Each scene shows the same named points in several views. A view is turned or mirrored, and shifted as a whole, has a little noise and may leave points out.

Scene 1
View 1
Senop: [  1 -29  -5   2  -5   2   0 -16  -3  -2  -7  12 -12 -12   2   0   2   0
  10   1   4   2 -13   9   5]
nida: [ -9 -13  -9   4   3  -5   8  -1   9 -12  -3  -3  -3  -2 -16  22  -8   8
  -8  -1 -12 -10 -15  -3   0]
zofam: [ -1 -23  -2  -5  -3 -13   1 -12  -5  -5  -3   8  11 -13   3  17 -10   6
   9   0  -6  -2 -12   8   0]
bomi: [  5 -23   9  -3  10  -8  -3 -12   6  -1   0   5   7 -16  -6  17  -4   7
   2   8  -1   1 -12   1  -5]
Tesik: [ -1 -26   4  -1   6  -2   7 -14   8  -5  -3   5  -6 -11  -9   5   0  10
   3   8  -2  -3 -18   2   1]
Pafi: [-10  -6 -16  -7 -14 -18   5   5  -7 -15  -6  -2  14   2   7  36  -7  11
  -7   2  -9 -19 -14  -4  -6]
kabak: [  3 -15  -2  -1   1  -9  -5  -3   1  -5  -3   2   7  -9  -3  27  -4   4
  -4   3  -2  -4 -11  -2  -6]
nemil: [  8 -27   6   7  11   0 -10 -14   8   1   0   7  -3 -18 -14  11  -6  -2
   3  -2  -2  10  -8   5   0]
gidu: [  6 -27   6  -7   0  -7  -1 -16  -3   0  -4  12   2 -16   8   7   3   7
   9  11   6  -1 -14   3  -2]
puva: [ -6 -20  -8  -3  -6  -6  10  -8   0  -9  -6   5  -4  -4   0  11   0  10
   2   5  -3 -10 -17   0   1]
vodu: [  2 -22 -13  13  -4   3 -15  -8  -3  -2  -5   7  -8 -12 -11  18  -9 -11
   2 -15  -5   7  -4  10   3]
zipuf: [ -9 -17 -10   1  -3  -3  12  -5   5 -11  -6   1  -9  -1  -7  11   0  10
  -3   3  -5 -12 -19  -2   1]
vip: [  0 -17  -4   0   1  -5   0  -4   4  -7  -4   2  -1  -6  -5  21   0   6
  -5   5  -1  -6 -13  -4  -4]
Suk: [ -2 -23  -5  -2  -6  -1   4 -10  -1  -5  -7   8 -10  -7   3   7   5   6
   3   6   4  -6 -16   1   1]
View 2
kabak: [  6  -9   3 -12  26  -1  -1  10  -1  -3 -11 -11 -18  -2   8   0   3   0
  14  13   0  -4   6   3   2]
puva: [  3 -10  -6   2  19   5 -18   3  -7   0 -10  -1 -21   8  10   3   5   1
  10   9   1  -4   6   0   4]
Tesik: [ 10  -7  -5  -9  14   6 -22   4  -4   6  -8  -2  -8   6   8   2   7  -4
   9   1   5  -6   5 -10  -1]
zipuf: [  2  -7  -8   2  22   3 -24   3 -11   2  -2   1 -20   5  13   4   5  -1
  15   7   3  -5   4   4   4]
bomi: [ 12 -10   3 -19  17   2  -7  10   1   1 -17 -11  -7   1   5  -2   5  -2
  10   5   3  -6   6 -10  -2]
Pafi: [ -8 -16   2   6  30  -4  -1  13 -15 -12 -17  -9 -38   1   9  -3  -4   7
  19  22   0  -4   4  17  13]
vip: [  3  -7  -2  -7  28   1 -12   7  -4   0  -6  -8 -19   1  10   1   6   1
  16  11   0  -3   5   6   3]
gidu: [ 12 -11  -3 -11  13   9  -9   2   7   1 -21  -6 -12  13   4  -3  11   2
   0   5  -6  -1  12 -12  -4]
vodu: [ 25  -2   6  -6  27   4   7  -3  -1   6  14  -5 -15  -2  14  14  -5 -14
   3  18  -6  -3  14  -3  -3]
Suk: [  8  -6  -8   0  21   8 -18  -2   0   4  -2   0 -17  10  11   5  10  -2
   6   8  -5  -1  10  -2  -2]
Senop: [ 18  -7  -5  -1  14  12 -13  -7   3   7  -3   1 -14  13   9   7   7  -7
  -3   7  -7  -1  15 -12  -5]
nida: [  3  -7   0  -4  26  -2 -16  10 -15   0   1  -5 -17  -6  13   5  -1  -5
  21   9  10  -7   0   7   7]
View 3
nemil: [ 10   1 -16  10  11  -2   4 -10   1 -12 -22  -5   1 -13  -5   9   5  -1
   8   6   3  -4  -3  -9  -4]
nida: [  7 -11   1  -1   1 -11  -2   3  17  -6   6   9  -4 -24 -12   5   9   3
   7   7  -1  -7   4  -9  10]
Tesik: [ 14 -10  -6   6  16  -2  -2   1  14 -15  -8  -2   1 -10  -3  14   2   5
   3  11  -6  -6   6 -16   3]
vodu: [  4   0 -17  18   1  -6  10  -2  -7   8 -13   8  -1 -15  -8  14   6   4
   8  -1  11 -10  -1   1  -1]
gidu: [  3  -5 -15   9  15  -2  -2   2   9 -21 -19  -3  -4  -1   2  25   4   8
  -5  11 -10 -10  14 -11  -8]
zofam: [ -2  -3  -8   2   4  -6  -2   1   8 -11 -11  -1  -9 -10  -9  23   0  16
  -3   7 -10  -9   7   1  -5]
kabak: [ -4  -2 -11   2  -2 -10  -4  -1  11 -16  -6   6  -9 -16  -6  14  15   2
   2   7  -3 -10   9  -3  -2]
Senop: [ 11  -8 -14  18  17   0   5   5   3  -4 -16   2   2  -1   1  25  -2  11
  -1   7  -2 -11  10 -12  -1]
bomi: [  4  -1 -12   1   9  -5  -4  -6  11 -23 -15  -4  -5 -13  -5  14   8   2
   2  11  -7  -5   4  -9  -6]
puva: [  6 -14  -3   6   8  -6  -3   8  16  -9   0   7  -4  -9  -4  19   4  11
  -2   9  -8 -11  14 -11   6]
vip: [  2  -8  -8   4   4  -9  -3   2  15 -15  -2   7  -5 -15  -4  13  13   1
   3   8  -3 -10  11  -9   2]
Suk: [  9 -13 -10  15  12  -4   1   8  11  -7  -5   8   1  -6   1  20   6   7
   1   7  -2 -13  15 -15   4]
Pafi: [-13 -10   1  -6 -13 -17  -9  10  20  -9  13  17 -16 -19 -11  20  15  13
  -5   5 -10 -15  17   5   3]
View 4
zipuf: [ 12   6  -6   7   1  12  13  -5   2   6  22  10  -3  -1 -13  -8  11  11
   5  -4   9 -18  -5 -11  -2]
kabak: [ 13   2  -6   2   3   8   9  -5  -9   0   4   9 -11  -2   1  -4  19   8
  -3  -7  -7  -3  -7  -6  -8]
bomi: [  5   3  -7   4   7   5  15  -4 -14   0   9  11  -5   3   9 -10  13   3
   4 -15  -2   6  -8   1  -3]
nida: [ 18   5   0  10   4   9   8 -15   1   6  18   8  -7   1 -13  -2  14  15
   9  -2  -1 -12  -4  -2  -9]
vip: [11  3 -7  4  5  7 12 -4 -4  1 11 10 -7 -2 -4 -7 17  9  1 -6 -1 -8 -5 -8
 -8]
zofam: [ 10   7  -4   5  -6  15   9  -3 -19   4   8   9  -9  -2   7  -1   8   3
  -2  -9  -2  -2 -16  -6   6]
nemil: [ -7  10  -1   7  14   7   3  -1  -8   3  14  11 -11  -1   9  -6   8   4
   7 -13   6  17  -2   1  -5]
Senop: [ -7  13  -7   3   3  15   6  11  -8   6  20  12  -6  -7   3  -7   4   0
  -1  -9  17  -1  -6 -14   7]
Tesik: [  2   6  -7   6   7   8  16  -2  -6   5  22  12  -1   2   0 -13   7   4
   9 -12  10  -4  -6  -4   1]
Suk: [  2   9 -10   2   4  12  10   6  -2   4  19  11  -5  -5  -5  -9  10   4
  -1  -6  12 -11  -4 -15   0]

In a view up to two points have been moved. Name them for each view, in the order of its rows, or write -.
view 1 -> Suk
view 2 -> vip
view 3 -> -
view 4 -> -
